Each row is a point on a landscape with many peaks, with its height.
A climber steps from a point to whichever of its 5 nearest points has the largest rise for the distance, and stops where none of them is higher. Distance is the straight distance between rows; heights are no part of it.
tar: 75,71,65,91,50,82,161,60,90,129,139,58,87,76,81,67,105,94,82,98,93,151,93,87,83,141,71,107,130,85,128,101  height 476
Rap: 99,100,111,118,154,82,60,160,119,73,80,56,132,134,67,82,75,168,100,81,92,68,121,110,60,93,160,94,78,152,83,93  height 411
Mure: 58,79,82,99,54,82,139,75,79,136,111,77,112,94,78,92,118,128,97,122,82,143,104,136,102,101,112,75,125,52,106,121  height 541
rerar: 96,114,102,121,113,122,92,68,111,94,106,128,102,88,100,129,91,84,115,125,106,93,90,76,132,120,91,105,107,101,69,107  height 253
Poz: 109,130,91,86,149,83,49,117,124,99,74,95,133,94,104,113,102,106,68,98,96,67,124,117,104,57,89,95,109,125,79,121  height 368
mav: 54,63,71,114,90,94,113,67,108,118,132,80,141,99,84,85,95,115,126,129,61,110,78,84,107,139,63,48,127,114,98,106  height 576
Rolu: 117,106,95,88,97,119,104,84,106,102,101,129,96,71,94,101,123,79,93,90,116,95,117,87,112,123,80,97,105,83,84,86  height 465
pelun: 145,157,112,88,115,92,75,118,103,82,60,95,38,122,149,101,96,51,65,129,86,96,120,124,101,81,83,143,101,141,80,89  height 204
mir: 79,99,95,95,154,95,54,126,119,96,70,80,145,96,89,102,85,145,95,84,97,66,109,107,92,73,137,71,95,126,94,118  height 458
Bomu: 67,83,104,103,131,113,71,147,101,92,77,72,144,109,88,97,74,175,110,90,83,76,96,105,65,83,169,76,82,128,96,110  height 341
ret: 96,118,123,142,92,121,88,87,106,50,117,108,132,126,127,144,58,89,128,129,88,94,76,59,113,103,118,107,109,139,68,143  height 500
bodis: 106,60,99,156,91,95,144,87,90,114,149,106,70,109,87,62,84,78,115,73,115,130,75,96,69,123,51,113,105,39,129,51  height 448
tapim: 113,85,104,128,98,121,123,89,87,102,132,132,51,97,105,103,89,68,112,91,114,113,91,94,107,129,85,117,94,58,98,61  height 281
Pota: 148,139,109,85,111,100,95,118,103,82,55,119,26,116,137,104,112,60,77,119,98,100,118,107,107,102,87,140,88,114,88,88  height 246
Leva: 134,114,107,107,104,123,104,102,94,91,91,130,35,106,113,110,109,65,101,94,111,105,97,94,113,110,93,135,81,88,91,77  height 362
filiz: 122,70,125,131,97,72,124,104,64,110,149,120,57,110,110,95,87,88,133,85,120,157,57,102,54,81,81,115,93,36,158,63  height 528
Lalup: 56,88,70,115,68,84,140,76,68,135,113,88,118,120,71,71,106,138,97,123,81,115,113,164,114,98,101,70,123,20,94,109  height 485
lef: 126,163,119,89,117,66,63,114,98,77,65,80,68,114,159,103,75,56,68,121,79,99,133,121,94,74,77,135,111,153,67,128  height 69
kufol: 138,151,110,92,112,103,78,116,106,77,62,107,33,111,133,111,100,48,66,120,95,94,109,111,105,84,88,140,93,135,70,103  height 219
Dipo: 80,94,93,61,94,98,86,91,105,123,79,99,135,70,92,103,116,112,89,94,89,95,116,105,106,96,111,80,115,90,99,111  height 478
Lel: 121,158,114,117,138,89,60,104,96,72,83,94,96,111,135,138,86,88,74,118,87,92,129,96,108,54,95,131,120,151,71,131  height 499
Gabog: 72,95,96,85,137,102,74,112,115,103,76,87,157,86,82,104,95,138,101,89,92,76,101,100,103,82,130,75,104,109,103,118  height 431
Moto: 103,105,100,94,106,118,101,93,112,102,102,121,118,73,91,116,114,85,99,105,113,87,100,85,124,124,82,87,114,94,84,109  height 323
Dezo: 105,85,95,75,66,98,150,91,90,115,110,108,82,72,88,72,128,90,83,72,123,115,104,90,86,138,72,107,104,77,113,80  height 521
Fen: 112,84,93,111,87,109,143,82,97,106,132,129,79,82,90,78,94,66,102,72,121,101,109,91,101,132,66,109,101,69,112,60  height 517
Lun: 119,142,107,105,157,48,38,116,105,88,67,71,115,108,124,112,76,110,57,98,103,74,136,130,98,53,96,121,107,133,71,130  height 412
zin: 46,60,99,104,105,108,89,110,81,109,96,79,160,100,93,89,83,146,130,104,64,103,77,113,101,97,130,53,122,116,107,114  height 540
mok: 100,124,109,103,147,95,55,104,116,96,76,103,137,94,93,133,94,117,96,111,105,75,110,95,116,68,95,91,111,120,78,125  height 527
Foson: 65,90,89,64,60,102,113,84,89,139,92,90,120,74,84,95,123,113,94,98,93,128,108,121,111,103,123,90,115,66,108,112  height 545
bozuk: 132,148,115,88,98,117,73,132,100,67,86,92,39,110,127,104,86,44,89,113,75,105,88,91,102,87,99,154,87,145,100,101  height 340
Dokod: 70,60,99,131,112,97,85,81,103,100,128,106,170,98,94,108,87,122,139,121,91,87,76,94,116,130,89,47,110,117,90,125  height 514
navoz: 109,71,103,89,50,98,173,96,83,105,123,95,76,81,102,58,120,96,96,58,153,127,104,88,71,131,61,112,97,79,127,66  height 543
ligif: 98,118,110,123,90,141,100,91,84,83,121,115,66,110,114,124,59,48,128,119,90,91,73,74,118,105,126,133,82,106,90,111  height 423
fepan: 149,80,97,105,83,98,153,113,90,89,107,134,50,99,126,64,129,110,95,52,144,110,96,98,71,86,72,119,66,65,130,49  height 569
tonu: 139,104,99,77,79,106,132,101,99,95,90,129,60,81,101,81,149,76,83,78,131,99,118,84,94,121,78,104,82,96,108,66  height 486
bara: 86,109,100,94,152,89,56,146,121,95,69,69,140,113,86,90,79,152,75,82,93,64,116,120,62,67,158,94,90,142,93,114  height 430
vepo: 93,107,101,76,139,89,55,123,126,98,63,80,141,104,87,101,103,126,75,86,88,65,116,116,90,54,134,90,101,120,94,120  height 317
pib: 150,87,110,119,103,107,120,113,94,96,95,135,32,118,126,83,115,88,99,81,136,115,97,112,90,94,88,130,69,56,131,45  height 529
Nati: 116,160,113,90,108,105,64,135,118,49,90,83,52,117,125,93,86,30,82,107,71,95,92,84,106,86,106,144,91,155,110,111  height 361
Luzom: 64,98,88,116,109,122,114,134,78,122,56,102,113,126,100,102,104,171,103,87,78,65,106,141,69,82,179,96,88,83,72,111  height 287
Fuve: 43,59,83,88,81,92,116,70,94,132,119,66,140,101,82,76,87,123,118,118,54,130,78,109,125,117,98,65,137,92,103,118  height 477
muf: 109,84,91,100,99,123,121,85,100,108,123,133,95,79,85,94,105,73,100,92,119,101,105,81,116,133,69,108,101,73,83,73  height 414
Kalo: 142,149,109,78,100,93,78,131,101,68,59,88,19,116,141,86,96,48,83,127,82,108,101,120,96,81,91,151,88,153,103,97  height 252
kib: 141,90,100,75,58,103,160,100,82,96,95,122,62,81,111,77,153,116,82,62,136,108,112,84,75,114,76,113,77,107,129,58  height 475
funo: 45,54,64,103,78,83,120,59,90,132,139,61,124,102,76,65,105,127,116,131,49,131,75,97,111,129,67,57,139,105,115,112  height 394
Rez: 130,73,100,95,69,103,162,108,83,103,116,112,63,92,97,64,129,104,94,51,149,120,93,95,76,109,63,117,82,64,134,53  height 561
mig: 76,97,109,146,135,70,51,118,117,66,104,83,164,132,92,131,69,157,139,105,121,73,106,100,84,90,124,77,83,130,84,128  height 581
Rula: 121,90,127,84,104,122,75,135,105,72,110,91,44,115,96,109,76,39,122,87,99,113,68,69,91,93,119,120,66,92,159,74  height 471
vadu: 110,77,100,146,88,117,128,85,89,109,138,123,56,112,104,96,65,56,119,96,115,118,74,97,94,116,84,127,86,62,118,60  height 256
tes: 91,96,118,125,152,81,50,112,124,77,92,87,159,109,82,126,81,156,123,103,112,68,109,106,100,82,125,69,88,135,93,118  height 559
tiga: 137,159,120,77,107,72,78,125,95,71,69,74,43,125,171,82,87,46,67,125,77,101,123,135,103,87,72,147,90,166,79,107  height 115
feri: 96,108,117,139,108,107,84,82,106,70,113,107,143,117,120,152,73,104,135,130,102,79,84,69,122,103,109,93,109,132,68,145  height 519
vav: 102,112,90,44,105,100,67,105,115,125,62,103,122,87,98,99,131,103,69,95,93,83,124,118,95,67,110,77,103,111,99,112  height 429
nos: 110,128,103,99,169,65,50,124,130,92,83,66,139,111,86,94,74,142,72,86,101,59,127,120,77,54,116,101,80,137,89,111  height 525
fufis: 45,69,86,92,90,104,107,88,90,132,86,83,146,93,91,93,95,136,111,102,62,116,86,126,110,90,135,62,112,83,98,124  height 531
losef: 124,86,92,56,42,82,162,100,77,108,105,100,67,63,106,84,153,126,79,69,140,109,114,90,73,114,87,108,86,93,125,78  height 395
bamo: 95,96,94,44,54,105,121,86,87,132,76,107,99,75,92,99,150,96,83,90,115,110,119,103,110,109,110,95,108,80,120,97  height 535
mosu: 140,84,117,122,91,101,146,103,82,101,125,138,58,107,117,70,115,95,108,61,146,113,100,93,72,101,72,117,83,48,131,42  height 577
Mefe: 70,79,110,107,132,108,72,118,107,93,89,79,162,109,76,105,79,155,122,94,90,81,89,107,93,86,134,58,95,125,105,114  height 483
lagu: 108,92,89,108,102,121,110,70,108,110,134,122,119,75,84,102,91,80,103,108,97,102,96,84,121,138,75,91,111,83,76,99  height 258
gup: 83,76,83,91,80,101,135,70,106,120,126,105,125,62,71,84,107,83,102,92,91,113,99,88,114,150,68,78,125,89,102,96  height 466
giri: 104,119,109,122,146,79,42,108,120,78,87,87,144,112,99,133,80,142,109,101,97,73,116,101,108,69,105,92,94,133,81,121  height 562
ros: 132,97,100,52,61,103,139,95,89,105,88,112,68,74,98,81,152,99,92,68,139,108,120,79,78,116,81,106,93,90,115,71  height 489
rul: 99,101,95,59,28,83,145,82,67,133,111,86,87,73,88,107,152,118,87,101,121,137,119,113,98,103,106,99,90,66,111,91  height 482
rezu: 127,71,107,121,89,93,164,108,82,101,138,111,71,106,105,45,111,101,113,58,145,126,82,99,55,100,55,114,86,60,142,49  height 571
Pif: 83,80,109,146,100,95,84,76,107,81,126,115,161,106,111,131,90,113,147,144,102,90,87,92,116,117,93,71,101,125,68,136  height 546
leren: 57,72,80,83,78,97,132,66,90,131,116,80,124,80,86,85,105,108,106,107,72,130,90,106,108,127,105,72,129,78,113,117  height 504
peg: 96,105,97,103,150,87,65,151,117,85,72,52,122,120,79,88,70,162,70,78,77,63,121,129,60,74,158,101,72,154,82,100  height 393
kaba: 32,51,89,105,90,104,100,94,76,125,100,69,150,107,101,86,93,140,126,111,61,111,78,123,96,117,117,55,122,94,106,118  height 523
rig: 115,124,97,101,123,111,80,96,117,99,93,130,110,88,100,126,111,75,90,109,105,86,118,91,130,99,92,111,108,106,68,109  height 266
Borif: 127,133,95,74,134,88,56,112,112,94,64,98,112,98,108,111,116,94,64,112,105,70,126,116,106,71,86,108,112,120,70,117  height 342
kip: 148,150,126,82,108,82,83,114,95,75,54,100,30,125,152,87,98,53,70,139,87,97,119,143,97,89,69,135,88,146,77,100  height 217
Guk: 134,115,99,42,108,99,78,105,114,104,74,115,101,80,96,104,145,84,68,104,113,89,128,106,103,91,84,96,112,111,87,103  height 463
gemi: 67,78,85,76,42,81,151,69,92,138,123,75,102,71,83,86,123,114,89,99,96,141,103,99,99,131,92,95,122,70,113,91  height 473
zoves: 139,96,111,103,94,118,114,96,94,98,96,135,45,104,100,93,109,78,106,83,124,104,113,95,92,116,87,130,79,69,109,63  height 487
Bofiv: 76,101,85,54,61,93,116,89,86,145,89,99,106,82,93,105,139,120,89,107,90,110,117,125,106,91,132,86,101,65,111,117  height 544
finif: 110,135,120,103,102,130,83,102,97,77,90,105,53,112,124,127,83,52,97,112,90,101,87,81,116,103,111,137,91,121,93,109  height 352
lalet: 86,86,118,153,116,83,58,95,112,67,124,91,168,131,107,144,82,130,157,126,123,87,92,88,99,103,113,77,98,130,89,150  height 582
sovo: 114,130,113,112,121,113,81,93,114,78,101,113,115,97,116,141,84,89,97,119,96,95,98,78,128,88,108,118,110,117,67,132  height 516
mefib: 91,59,75,133,75,90,160,72,97,110,148,73,75,89,69,56,90,91,92,76,106,115,80,79,73,146,38,108,132,79,122,72  height 488
Miko: 121,85,94,78,49,95,174,98,84,98,115,106,67,77,98,69,137,113,92,59,147,110,104,82,69,125,66,107,91,88,133,56  height 507
Niva: 102,91,90,63,73,105,116,91,99,117,96,110,99,66,90,97,138,92,79,74,113,104,113,85,107,120,89,97,109,84,107,89  height 520
Pavag: 124,171,119,90,110,91,66,125,100,67,79,84,57,109,143,106,85,49,81,119,72,99,108,105,95,88,83,147,103,168,86,113  height 240
gabuf: 73,82,92,82,112,110,99,86,111,114,109,104,150,72,79,99,100,106,112,102,92,94,87,90,115,121,94,66,116,94,92,114  height 570
fumi: 67,69,86,93,81,100,128,66,104,137,126,85,131,82,82,82,89,105,111,114,77,122,78,84,113,140,73,63,121,95,110,111  height 558
dom: 131,124,113,102,103,128,81,123,101,66,85,99,30,116,119,113,85,45,99,102,87,113,83,89,102,100,117,139,72,112,129,86  height 257
Kag: 60,62,68,99,60,81,147,57,94,130,125,66,114,85,71,67,97,113,94,115,74,137,94,99,100,135,70,89,134,85,114,106  height 490
paben: 94,117,107,135,105,127,102,80,91,82,123,119,99,100,111,129,58,76,130,122,98,99,75,80,134,119,104,111,95,103,74,122  height 333
zap: 130,113,99,107,104,133,102,96,97,100,100,133,69,95,111,110,112,72,99,100,118,94,108,91,120,124,93,115,91,90,75,75  height 197
pozu: 129,103,97,43,46,93,134,94,85,116,78,102,69,67,100,100,169,106,78,79,136,114,125,88,86,110,95,104,85,102,115,85  height 434
Mato: 103,135,117,125,129,97,59,91,119,79,98,112,126,112,99,145,84,116,109,117,107,88,102,85,118,78,97,97,109,119,73,130  height 593
tili: 164,100,108,101,91,114,126,116,99,91,94,141,26,107,114,86,133,93,99,77,134,99,110,99,89,100,80,120,70,76,118,47  height 549
Zez: 51,80,83,81,63,105,126,86,86,140,97,78,134,94,95,95,108,130,98,114,69,125,89,135,113,96,129,77,103,59,102,117  height 551
tuluf: 94,109,98,108,145,102,60,114,128,93,87,96,152,97,92,115,94,131,116,99,96,78,107,95,112,88,120,70,99,112,85,125  height 515
notel: 107,140,121,98,99,120,82,122,120,29,117,102,94,123,123,107,66,52,103,113,73,93,77,61,111,91,128,130,101,151,96,127  height 457
vebo: 96,104,96,105,127,114,85,75,111,100,108,124,136,77,81,125,97,94,116,110,104,90,99,84,124,121,84,81,113,103,73,115  height 444
bidi: 95,112,89,48,98,102,95,98,110,117,64,113,124,71,92,107,140,88,78,93,105,97,121,96,100,96,102,88,114,92,96,112  height 472
Nudo: 71,103,86,86,46,82,132,82,69,148,106,90,106,91,80,91,135,134,92,111,98,126,114,145,114,94,132,86,106,21,106,117  height 524
disu: 80,87,96,72,86,111,109,77,108,120,102,108,126,60,84,101,106,96,97,90,90,102,100,90,109,120,80,76,120,78,90,106  height 508
vogus: 63,73,80,83,87,105,116,71,111,134,118,99,134,82,82,84,95,104,110,103,74,117,87,88,120,134,85,64,127,87,106,111  height 496
fon: 94,69,92,99,46,88,175,88,89,110,129,83,82,74,83,54,118,92,95,72,128,127,95,89,73,138,66,112,108,76,130,82  height 526
reve: 87,103,86,45,73,100,97,105,90,144,74,95,105,79,92,100,151,112,70,93,92,97,121,126,94,73,135,82,105,86,116,113  height 536
rir: 47,78,86,85,102,111,102,116,95,122,70,90,138,105,90,96,96,149,98,83,79,92,93,127,97,88,158,73,107,80,98,120  height 493
gaf: 52,64,87,101,99,102,99,88,101,117,110,88,164,90,78,96,88,128,126,113,64,101,80,104,107,108,102,44,117,101,101,122  height 603
nituk: 42,79,86,109,97,110,112,104,73,131,89,89,134,122,90,92,92,156,111,105,59,99,82,151,99,98,153,76,104,66,95,117  height 484
lelag: 96,123,109,117,92,136,86,108,107,57,126,116,77,113,117,112,50,44,123,110,85,100,65,62,119,96,138,129,90,129,106,116  height 479
gem: 98,73,96,126,90,112,132,74,106,105,144,117,84,81,78,91,88,66,111,95,107,103,98,83,110,142,62,105,111,75,98,76  height 296
durud: 144,154,112,84,132,67,61,113,97,87,52,96,73,108,147,104,110,67,60,130,97,86,143,135,100,75,60,126,111,139,62,120  height 226
Rebu: 39,45,75,106,78,99,101,79,92,126,115,67,152,109,86,82,96,125,126,129,54,120,74,101,108,123,90,53,130,113,106,120  height 494
fadis: 111,73,123,140,86,115,107,94,78,106,130,112,50,124,110,101,66,62,130,89,108,135,65,91,85,100,108,127,82,56,138,59  height 242
Fud: 153,105,104,93,99,97,117,113,105,93,77,145,24,123,132,93,133,86,97,87,132,100,113,109,102,98,81,121,66,89,105,56  height 534
Mon: 109,108,112,97,88,140,86,111,106,66,120,106,60,118,106,110,63,31,119,105,92,105,56,65,112,103,137,136,76,110,138,92  height 530
gov: 114,126,104,74,114,108,87,96,115,108,78,124,104,79,95,116,122,90,82,97,115,78,124,92,120,103,84,96,109,95,78,98  height 356
fol: 124,72,120,143,96,78,142,115,75,105,143,120,71,112,115,73,93,102,125,79,132,144,72,107,52,80,64,114,81,32,153,50  height 563
vefom: 132,121,108,95,106,132,107,103,103,97,88,136,57,104,102,105,119,72,92,95,130,96,114,90,116,116,90,126,90,91,82,79  height 369
Mulor: 61,97,89,71,82,101,107,99,80,138,68,91,117,102,85,102,120,134,95,97,81,95,99,137,107,67,155,86,107,68,99,118  height 542
solu: 68,113,79,92,59,95,132,99,60,132,98,98,118,114,82,77,130,133,87,113,92,84,118,162,119,71,139,71,101,21,86,104  height 503
fino: 103,149,123,119,122,83,59,96,105,63,94,98,129,116,120,150,77,120,104,110,96,96,107,69,109,69,112,113,110,143,71,144  height 619
pidob: 92,81,95,123,99,117,114,58,103,103,134,117,125,83,84,107,88,84,116,118,94,82,83,81,122,140,72,86,105,92,79,104  height 279
Sagef: 122,86,119,111,91,116,101,114,84,99,109,120,29,112,113,116,85,52,122,86,112,125,78,88,98,95,109,135,70,69,133,68  height 267
kuz: 109,143,112,113,145,88,53,102,121,82,81,89,123,103,105,137,87,107,96,110,100,80,123,94,115,71,101,107,106,124,69,135  height 586
muvot: 62,69,94,96,107,104,98,75,113,118,122,101,148,78,83,91,94,109,113,114,85,97,81,87,121,122,83,52,112,100,95,113  height 533
nelu: 157,110,100,74,86,96,107,104,103,99,75,135,59,108,115,83,154,79,71,91,129,88,133,99,95,100,73,111,82,113,96,54  height 512
Val: 104,82,112,135,87,116,121,88,89,108,128,120,54,114,104,109,61,48,119,99,100,123,74,91,98,111,106,127,83,64,122,67  height 61
godig: 100,71,96,121,75,104,163,96,92,106,143,100,73,87,84,63,82,87,102,73,128,116,95,91,76,140,52,115,107,61,131,60  height 537
dusoz: 97,111,103,122,161,77,38,132,125,75,83,67,149,116,79,118,75,156,102,90,105,67,120,105,88,70,131,85,78,137,98,109  height 552
Doko: 101,87,90,67,46,97,158,82,81,122,111,94,83,63,91,91,142,104,78,77,129,130,102,92,83,127,83,109,104,84,118,88  height 510
tovov: 165,127,106,88,110,92,91,108,100,82,52,110,26,118,134,90,121,62,75,125,104,90,124,122,104,89,81,132,80,129,81,82  height 243
dugo: 120,135,116,93,109,127,72,135,132,43,126,95,62,111,104,96,70,30,116,104,83,85,66,70,102,91,123,134,74,131,138,98  height 585
niro: 148,118,92,81,106,107,93,102,111,94,82,133,74,93,103,105,139,78,84,96,117,79,134,93,108,103,81,109,104,99,81,80  height 474
vepep: 58,49,103,127,107,94,76,90,103,104,119,89,180,111,92,96,89,132,143,123,84,92,73,102,103,116,89,23,120,122,103,122  height 506
zaku: 143,138,111,85,124,86,66,108,106,96,58,112,74,98,127,104,125,61,57,126,111,87,135,120,102,86,79,125,112,127,71,106  height 273
luzo: 122,164,112,99,112,111,66,117,103,59,88,98,76,112,128,113,84,56,85,120,77,102,102,82,113,79,102,136,112,144,74,118  height 357
poki: 70,84,112,111,144,97,63,144,113,78,84,62,152,126,74,102,72,168,126,84,99,66,105,109,71,95,157,75,86,138,95,98  height 436
fibu: 71,88,96,92,122,112,79,93,111,111,97,101,151,77,92,103,97,119,108,99,94,92,91,97,111,103,101,57,108,102,85,122  height 501
Goso: 120,137,105,101,156,72,56,117,118,92,70,90,117,104,108,119,96,110,59,105,109,77,125,115,111,51,92,107,111,130,79,130  height 464
Nodad: 79,65,74,122,89,105,122,50,112,112,142,104,127,94,79,80,82,93,114,117,81,101,85,67,109,154,58,79,118,97,89,90  height 128
fuvak: 105,82,91,89,80,107,135,77,105,110,118,121,93,74,90,88,114,81,94,77,119,113,99,80,108,138,69,102,101,81,102,80  height 498
tuvu: 124,125,117,113,105,131,95,111,96,81,92,119,39,118,116,118,85,52,116,106,101,104,84,87,118,107,113,146,75,94,103,80  height 203
tute: 129,150,112,108,127,101,64,101,105,92,77,110,85,106,119,135,98,72,79,118,97,89,117,104,118,87,91,122,107,128,66,120  height 355
zif: 70,81,115,137,142,86,51,119,114,76,111,92,169,127,84,127,77,154,137,109,110,75,96,102,98,92,126,60,102,127,86,124  height 589
movok: 110,118,109,114,95,140,92,102,91,87,113,108,44,118,105,114,71,43,113,115,93,106,77,85,114,107,127,132,85,93,107,94  height 306
zal: 111,129,100,86,131,118,70,92,116,107,84,122,124,79,98,125,107,99,89,102,112,86,114,93,116,83,97,85,112,100,74,113  height 231
kose: 86,98,120,153,126,74,55,100,118,57,106,88,159,144,103,156,71,141,135,122,128,78,109,83,100,81,124,96,90,138,81,139  height 622
sevo: 67,69,114,119,128,97,69,116,112,86,111,89,176,103,86,114,79,151,142,102,98,77,87,96,98,102,114,43,103,120,100,114  height 550
mula: 125,70,119,140,102,112,128,92,89,96,129,132,57,112,104,90,79,79,114,80,132,127,91,102,83,107,79,120,85,47,125,53  height 511
Sifib: 62,91,79,76,56,95,114,97,81,138,79,98,121,86,95,106,123,130,87,104,75,107,101,132,108,78,145,86,107,52,105,116  height 547
zelu: 57,75,105,117,122,97,69,90,109,97,114,98,175,101,83,115,90,140,141,115,91,85,75,98,113,118,105,46,108,117,94,123  height 513
robi: 79,68,117,148,131,78,54,116,120,80,119,88,177,124,90,115,82,150,152,121,126,74,101,106,90,107,133,56,97,129,102,120  height 554
zuzo: 156,96,100,56,59,93,152,111,86,96,84,118,43,84,115,70,157,118,89,78,143,97,117,78,86,97,88,96,66,105,121,49  height 309
tirev: 120,109,88,53,116,89,57,114,114,116,54,97,127,85,98,102,120,98,63,96,94,69,130,114,97,66,107,91,115,118,89,116  height 378
Mozik: 55,65,50,110,70,79,149,59,103,129,145,42,89,106,60,61,97,117,97,132,60,140,81,76,96,143,58,85,142,101,120,112  height 428
Soz: 104,102,100,127,103,129,107,79,87,100,126,128,78,101,102,116,81,64,110,103,96,100,89,89,122,123,94,121,98,81,78,78  height 23
dasen: 121,94,93,43,72,99,108,98,96,118,67,106,88,66,91,97,159,94,76,86,108,101,129,100,99,97,97,96,97,103,101,92  height 497
Dibu: 122,80,107,127,84,107,140,102,91,112,128,123,62,91,101,73,98,83,97,68,139,108,104,99,88,122,55,122,90,54,127,52  height 567
zud: 77,86,125,160,126,67,56,119,120,56,106,78,170,153,91,149,71,155,145,108,126,80,118,94,82,98,132,72,84,142,100,126  height 532
tus: 138,91,95,69,45,89,175,107,81,93,101,109,55,85,117,75,144,119,100,54,149,105,91,86,72,93,78,109,60,94,129,59  height 399
tad: 51,70,66,96,65,77,144,60,82,143,120,61,112,105,80,73,102,125,93,121,60,141,97,127,112,112,93,79,118,65,108,121  height 522
Rom: 99,134,122,115,93,115,81,102,108,47,113,104,116,117,123,129,63,78,128,113,80,95,86,50,112,90,119,126,103,159,79,157  height 481
Dut: 52,93,77,103,72,109,121,96,79,132,84,96,124,110,94,84,115,147,90,93,79,96,100,161,113,72,153,90,109,41,89,99  height 538
rubo: 110,148,103,115,162,51,38,115,116,84,81,76,130,126,111,124,73,127,65,102,103,68,143,113,91,52,102,119,95,141,81,129  height 491
kapob: 135,151,104,99,133,89,55,109,106,90,79,106,96,98,127,126,102,81,67,121,100,86,127,111,117,74,77,122,111,133,59,130  height 366
Fedut: 148,125,106,102,120,110,81,106,111,92,80,125,52,112,111,116,114,68,77,114,104,95,114,107,114,99,84,129,93,112,70,98  height 268
Fip: 137,130,118,89,98,108,81,127,106,69,71,97,14,120,123,106,93,41,88,116,79,103,85,98,99,86,107,151,78,139,109,85  height 298
nes: 94,120,110,127,142,85,56,101,120,82,93,99,153,112,106,144,83,131,112,114,109,80,103,89,107,70,108,82,100,128,82,141  height 572
noza: 71,98,88,57,98,104,86,117,103,133,64,90,130,87,89,104,112,129,80,87,81,81,106,127,96,68,146,84,102,93,98,118  height 502
Rulad: 108,124,95,71,153,77,40,124,121,102,71,79,129,98,97,103,96,119,56,82,91,64,134,125,88,53,112,92,99,123,97,126  height 441
temiv: 40,71,76,117,86,105,125,103,72,141,90,84,134,123,95,84,101,155,98,102,67,103,86,158,111,81,142,77,109,42,88,106  height 495
babi: 128,68,124,132,106,90,126,103,73,105,132,125,48,117,113,94,84,74,131,80,126,145,79,106,72,83,99,120,78,44,156,56  height 505
nopab: 77,72,80,103,68,102,150,63,104,125,139,96,100,74,74,66,96,84,84,89,94,109,90,74,94,144,50,90,124,87,112,82  height 442
damu: 116,155,118,101,111,113,81,121,107,64,103,98,66,108,123,112,74,55,104,112,76,92,78,70,107,86,116,132,104,152,94,120  height 418
feme: 44,66,66,103,56,83,137,51,93,131,120,56,116,101,75,77,92,123,108,131,46,139,85,103,106,135,80,74,137,82,114,122  height 480
Vugob: 79,94,107,128,122,99,81,83,104,85,124,112,155,94,102,134,85,128,129,127,103,85,82,87,127,107,96,72,110,119,69,118  height 518
Nor: 130,79,125,106,92,100,97,113,76,97,116,109,36,112,110,117,85,54,122,89,109,147,59,81,82,90,122,125,73,67,158,58  height 241
tuniz: 69,99,102,106,124,114,88,149,98,105,60,66,120,116,80,93,86,170,87,92,68,71,103,115,62,81,178,100,80,132,76,108  height 114
Zir: 112,60,107,156,92,74,148,93,81,102,149,108,68,113,98,59,84,83,120,74,131,139,71,104,59,86,47,119,110,37,151,49  height 509
nulo: 117,136,107,95,112,95,50,147,139,26,127,95,65,119,97,96,74,23,124,96,93,84,73,75,107,86,108,126,53,122,150,83  height 601
Dovi: 87,65,84,132,87,99,132,60,98,123,158,100,99,88,68,69,79,76,112,102,92,101,83,79,111,147,47,92,121,83,107,79  height 190
Lonam: 144,88,98,81,73,109,148,104,93,103,107,127,55,88,104,75,139,109,95,59,149,109,116,84,84,110,70,111,79,80,122,55  height 548
Vaka: 92,102,90,59,34,86,123,87,82,144,80,95,99,76,86,109,152,119,74,102,111,125,122,130,112,87,128,97,104,61,124,104  height 539
nonil: 62,99,91,77,110,113,91,137,99,116,53,86,126,108,94,100,104,143,78,88,85,76,110,129,79,56,169,93,89,108,106,115  height 433
menak: 147,83,118,126,100,104,126,113,85,96,116,123,39,118,114,99,93,86,117,85,122,128,83,102,84,84,95,134,80,54,139,52  height 492
dal: 107,119,94,74,130,104,57,107,123,100,80,107,126,80,93,117,117,101,82,92,100,78,125,104,109,85,99,83,109,103,86,120  height 271
zizod: 67,83,90,92,124,114,79,135,102,112,63,73,139,109,91,93,91,150,94,86,91,72,94,126,89,76,160,81,100,105,100,112  height 346
Dud: 107,139,114,117,100,124,78,93,99,78,104,111,83,114,121,135,75,67,117,118,88,90,83,64,124,94,117,137,99,137,71,134  height 462
silof: 60,64,50,103,75,88,135,56,109,124,144,67,119,91,70,65,93,105,109,115,65,127,75,73,110,148,54,63,133,103,112,102  height 360

Call two points neighbours if one is among the 5 nearest of the other. Go from one point of each pair to the other, from neighbour to neighbour, staying as high as possible. Name the lowest point that can't be avoided.
gabuf / Zez: fufis
mosu / gabuf: Niva
fino / kose: nes
mav / gabuf: muvot

For each start below, name the point where the climber stops.
zizod: Zez
Dovi: mosu
ligif: nulo
Pota: mosu
finif: fino
Rulad: fino
bidi: Zez
rul: Zez
Luzom: Zez
bara: fino
Doko: mosu
zap: mosu
vepo: fino
